Points, in no order, along strands that fork, close into loops and pass close to each other.
(in the rows, 128 means zero)
Points whose rows are less than 104 apart are linked; no others are.
budin: [111 123 115 181 137  61 157  98 111 131 110 122 148 141  84 137 171 144
 132 167 145]
Zan: [144  88 153  64 146 144 116 165 150 130 130  86 104  79 103 115 100 156
 125 108 132]
dami: [126 112 114 158 155 111 118 138 118 107 135 123 148 137 145 142 172 136
 177 219 174]
mup: [126 125 143 171 138  98 118 121 111  89  87 100 121 111 103 124 121 127
 113 184 152]
ror: [138 159  84 129 136 149 122  96 101 127 137 167 150 144 132 123  67 116
 123  70  92]
nev: [103 104 126 137 114 158 144 164 116 143 136 132 126 121 143 135 118 140
 168 181 151]
Bikik: [108 137 124  66 141 126 175 157 117 106 120 119 160  82 165  84  72 160
 196  66 113]
vop: [103 149 163  78 111 136  92 146 126 117 146 104 133  77 120 151  97 172
  93  80  82]
lur: [159 156 142 159 167 123 117 127 159  73 129  97 114 204 106 145 180  59
  99 179 145]
guda: [107  97  97 113 118 105 163 116 122 140 125 158 114 122 150  75 122 163
 207 128 152]
Felup: [146 148 203  98  80 136  80 144 149  83 134  70  89 120  86 129 123 124
 109 156  93]
vaseb: [143 114 133 176 127 105 106 155 120 138 100 135 165 113 145 125 177 100
 141 120 164]
Lok: [ 86 159 112 104 117  94 133  94 132  64 108 104  76 176 124 107 127 221
 117  91  95]
nim: [156  97 164 130  93 154 135 127  96 131  89 125 117 103 104 143 138 110
 146 148 142]
Bobem: [157 125  98 164 140 148 118  86 127 128 151 103 118 158 102 117 107 127
 118 196 174]
kaze: [139 133 153 106 146 142 122 115 141 243 164 178 176  79 150 127 145 132
 111 142  85]
Kabi: [183 107 152 104 154 118  56 175 119 152 174 125 120  88 134 122 147  98
 149 181 102]
tuto: [121 161 132  92 120 144 109 125 106 136 115 149 135 100 122 167 113 133
 114  70  89]
pufi: [128 136 118 197 158  96 196 146 116 170 152 136 158 163 152  86 141  89
 137  63 150]
tumeg: [131 109 162  96 170 137 107 150 155 187 157 194 159  67 144 134 123 121
 113 135  95]
gim: [143 136 185  93 118 136  94 121 144 137 127 120 104 115 140 155 137 131
  57 164  68]
per: [108  76 113 117 134 127 155 158 140 116 140 107  81 107 141 112  91 174
 169 115 157]
sufor: [ 94 111 116 155 143 132 149 140 108 153 138 175 114 122 132 133 105 142
 139 139 139]
Sepig: [133  99 155 116 148 173 111 129 142 171 158 143 100 128  95 158 115  95
  92 143 102]
bufe: [ 87 120 110 137 104  71 175  99 129 114  94 117 111  86  72 114 127 190
 129 120 156]
vom: [132 115  95 197 172  75 183 124 127 163 105 136 142 147 123 110 135  98
 121  96 168]
Boki: [ 96 130 111 158 112 119 149 122 151 157 119 153 179 124 107 115 150 109
 127  86 201]
Fedo: [ 97 137 108 151 122  84 111  72 145 109 118 124 113 151  85 116 151 180
  93 156 170]
Nibog: [174 166 143 147 134 123  70 141 130  55 109 111 127 122 105 140 173  94
 125 180 125]
vuv: [113 151  92 142  97 140 128 127 115 135 124 132 118 166 134 167 121 113
  81  92 124]
libo: [183 117 135  91 151 117  41 129 136 161 165 117  91 110 120 135 162 123
 113 152  77]
Roro: [ 99 152 109 105 115 135 184 149 153 120 121 146 174  89 160 111  64 163
 169  82 131]
basan: [ 84 122  92 100 130 119 183 131 158 106 119 107  79 143 126 144  84 193
 151 110 140]
Simu: [111 127 155 104  80 142  94 161 134  90 135  62  61 139 108 138 112 144
 116 129 114]
tun: [ 47 135 140 107  96 145 187 155 138 133 156 165 121 126 164  85  95 156
 216 135 139]
lor: [172 106 160  61 110 146 101 155 176 114 139  91  57  97  84 134 122 122
 121 105 113]
dum: [ 99 117 100 138 123 130 165 107 172 161 127 159 154 147 111 125 169 149
 159 129 200]
nuko: [109  80 102 130 120  79 180 104 146 151 144 156 115 112 134  82 149 173
 192 184 176]
bibo: [124 125 141  55 142 141 134 144 120 134 138 144 154  74 161 123 100 153
 174  70  80]
Nomi: [110 102 107 157 127  78 147 135 141 137 158 155 153 133 121 110 169 148
 183 214 160]
pali: [172 122 159 160 121 118  90 164 103 155 130 117 184  91 120 110 196  67
 139 142 132]
bak: [147 103 145 129 154 150 104 107  97 138 115 132 155 132 168 157 164  98
  89 129 128]
fid: [105 109 124 156 165 120 110 112  78 130 128 140 117 151 115 145 136 130
 116 147 135]
bime: [137 114 133 125 132 155 116 129 118 104 146  92  87 133  96 117  94 140
 140 188 153]
Fas: [128 141  98 145 150 108 149 109 121 135 101 130 141 182 154 157 146 114
 107  76 134]
faz: [162 168 173 197 177  92 135 128 140  83 111  88 134 163 116 149 181  48
 100 158 132]
Vara: [122 140 127 148 121 113  91 108 144  70 107 100 107 153  80  99 151 139
 114 174 150]
ropa: [ 97 177  59 149  93 113 159 106 119 123  98 153 182 136 146 143 110 143
 144  74 131]
magul: [196 136 152 109 149 133 102 139 159  59 114 100 105  86 106 115 108 114
 137 210 129]
navu: [186 157 150 142 135 118 100 154 157  30  94  89  87 125 129 138 128 105
 118 205 100]
bunir: [150 141 175 139 128 142  94 151 157 107 129 110 109 133 106 167 139  85
  62 153  90]
zinid: [100 140 104 149  92 162 154 155 109 173 159 176 148 126 132 116 102  88
 158  92 129]
Tamu: [126 100 121 123 105 113 206  95 110 119  93 131 110 108 135 105 117 176
 179 106 136]
kala: [123 165  80 105 135 136 145 122 112 127 139 152 130 133 157 140  47 147
 178  96  93]
nava: [117 130 106 177 158 106 142 153  83 153 147 157 169 146 157 103 127 101
 118  63 108]
Guga: [ 80 165 124  68 148 116 153 105 141  47  95 114  97 150 117 139  91 186
 134  77  93]
Dat: [169 137 143 173  90 126  88 120 141  96  93  94 126 132 114 117 144 104
  65 137 143]
gebu: [149  75 152  95 136 145 144 169 142 133 117 123  69  92 109  92  95 139
 163 126 157]
zunid: [ 81 127 118 141 167 137 142 139  93 166 163 207 178 125 171  97 121  84
 132  86 111]
bos: [137 135 184 135 117 153 106 113 131 129 136 139 105 177 155 133 144  85
  32 104  72]
Lov: [166 114 138  51 117 150 117 154 170 197 168 116 113  75 178 132 117 168
 125  88  91]
Temi: [113 110 133  81 104 131 141 120 136  85  87 102  95 116 114 151 118 161
 127  81 127]
tomu: [125 120 144 120 111 144 122 161 121 122 151  71  59 113  96 118  73 162
 140 140 128]
mefi: [201 162 154 115  99 134  57 153 123  77 142  72 118 100 104 136 158  92
 140 184  86]
dabo: [ 79 143  96 125 107 110  96 100 105  89 113 115  97 168 108 137 135 174
 110 105 110]
regig: [132 108 109 147 156 169 166 129 135 172 151 161 141 167 143 131 117  87
 118 108 146]
tubek: [ 86 147  77 135 106 137 117 107  97 110 118 140 147 140 130 130 139 168
 142  78 138]
kuraf: [185  95 175 108 138 142 100 138 157  97  98 103  95 106 131 143 122  98
 108 182 133]
mis: [104 158 154 164  96 135 108 115 119 109 119 136 105 204 144 130 131 118
  47 133  95]
bul: [207  86 158 119 107 154 125 124 125 135 104 114 107 106 100 131 126  85
 116 157 106]
kapun: [154 126 123  83 112 161 105 138 165 185 158 120 100 102 142 143  87 143
  84 100  93]
Gunuz: [130 104 110 154 114  86 145 125 107 105  84 112 112 106 102 122 153 153
 135 140 155]
meze: [127 136 102 124 147 135 137 102 100 153 131 208 180 114 183 104  78 114
 136  78 100]
suvas: [155 141 154 159 162 142 112 132 139 125 147 105 121 175 108 152 133  64
  81 165 128]
nase: [100 168 100  70 159 121 187 101 141  75 102 104 129 148 128 135  41 175
 176  76 100]
rizi: [ 90 123  79 117 128  87 181 113 167 110 104 151 120 109 142 162 112 206
 155 108 137]
Buniz: [118 109 126 145 110 120 140 150 130 151 103 172 178  99 121 100 172 103
 173 114 203]
leseg: [101 121 148 161  93 142 140 150 107 168 167 150 167 126 139  85 129  93
 154 144 151]
sosub: [115 121 115 159 110 154 145 130 103 157 152 129 156 167 129 125 149 119
 153 172 168]
vul: [122 151 102 152 117 120 199 147 116 156 123 181 151 146 114 132 122  91
 182  67 135]
migiz: [130 149 127 174 160 106 160 109 122 130 148  93 194 167 105 137 166 118
 134 223 171]
dotu: [186 135 148 124  94 135  70 142 107 134 130  96 153  99 112 134 172  89
 123 152 113]
refak: [113 180  80 133  97 155 154  98 141 112 116 147 103 164 116 159  73 146
  89  89 116]
Vif: [127  94 117 113 152 189 129 119 145 176 131 193 150 133 119 127 128  93
 125  78 160]
Revib: [136  91 161  89 109 149 135 119  84 121 105 107 105 103 121 128 124 144
 140  99 125]
vugop: [138  97 119 138 173 159 124 136 132 166 164 147 118 149 102 140 103  84
 119 148 164]
zorek: [140 111 153 134 143 155 100 104 143 117 105 120 123 168 160 145 151 103
  51 121 132]
fafur: [175 124 157 105 121 137 100 137 138 223 181 142 143  83 145 128 164 113
 135 174  89]
kikog: [105 130 127 167 171 112 129  79 112 127 114 111 120 196 106 158 154 116
  76 161 137]
zov: [ 93 148 153  81 111 138 108 139 145  72  93  98 113 100 132 134 106 165
  85  65 119]
rusu: [ 91 105 120 123 145 139 155  93 162 117  95 140 110 152 129 170 108 158
 105 130 136]
nukip: [153 171 134 181 176 120 141 127  93 124 161  98 179 175  92 128 180  79
 164 188 163]
vivez: [127 148 181  84 101 130  61 128 165 105 145 108  88 122 114 123 145 149
  70 125  69]
gafu: [142 113 127 105 111 174  91 125 142 132 153 129  80 133 101 160 101 134
  86 106 105]
furom: [ 84 147 112 158 137 103 123  63 113 103 106 138 111 182 105 135 170 149
  75 122 128]
gug: [108 128 113  99 153 138 130 122 126 108  99 160 138 130 151 176 108 153
 121  84 114]
bufil: [ 98 180  72 114  88 138 167 104 134 101  96 124 141 129 105 139  74 147
 139  76 106]
gano: [158 120 161 105 136 112  56 109 147 178 137 131 114 105 120 133 146 128
  61 121  69]
rifab: [108 151 122 181 140  87 179  90 123 157 136 115 197 152 117 152 173 139
  95 171 164]
fikur: [117 174  63 163 120  95 166 112 139 154 100 175 181 140 142 131 105  95
 181  64 126]
Vuza: [162 103 130 152 157 112  85 153 109 124  92  99 158 119 169 155 183 108
 115 152 142]
fupev: [ 69 131 127  88 105 156 159 134 136 120 151 192 127 117 194  91 126 113
 195 127 119]
soz: [124 164  83  83 133 102 177 123 133  92 109 122 151 143 161 136  45 164
 215 100 118]
fase: [124 124  79 185 150  59 183  98 127 144 110 112 131 166 145 141 179 133
 101  81 143]
Tadak: [138  99 141  65 132 129 126 161 125 157 159 109 134  68 201 113 113 179
 148  95  85]
zogir: [114 106 169  58 139 132 130 155 127 172 139 185 144  50 137 125 127 139
 151 111  80]
sef: [112 131 123  94  95 167 141 142 128 131 121 123 154  91 160 124  90 154
 155 101 149]
Pes: [167 119 141 148 165  90  57 174 139 170 188 141 148  96 121  90 160  76
 121 158 119]
negut: [142 152 119 182 143 114 101 108  74 101 149  90 150 167  98 124 173 103
 117 181 141]
muve: [ 86 127 143 122  69 171 180 150 123 147 136 140 149 130 159 114  97 159
 177 143 165]
tari: [ 91  91 151 104 104 146 136 158 121 132 167 166 101  99 198  74 110 126
 180 161 124]
Patid: [151 128 141 141  62 141  81 126 129 107 109 108 103 154  96 108 167 107
  87  98 122]
nevi: [155 112 124 177 185 117 115 137  85 126 120 110 144 146 170 151 185  97
 147 191 146]
pab: [170 115 116 149 106 155  85 106 104 144 143 102 116 157 126  94 129 116
 112 157 149]
rus: [159 135 103 170 122 126  92 121 127 128 140  89 141 154 115 116 143 101
  82 119 160]

A tip is a point with one link. Name the tips that can be reached along the links from each point below, in the order of the rows.
tubek | bufe, Vif, fafur, negut, tari
bul | dum, Tamu, mis, rusu
tomu | faz, Pes, Patid
basan | lor, rizi

How many points has the smallest loop of links through each point below? Write none if it is on no loop.
furom | 13
pufi | 19
Felup | none
Zan | none
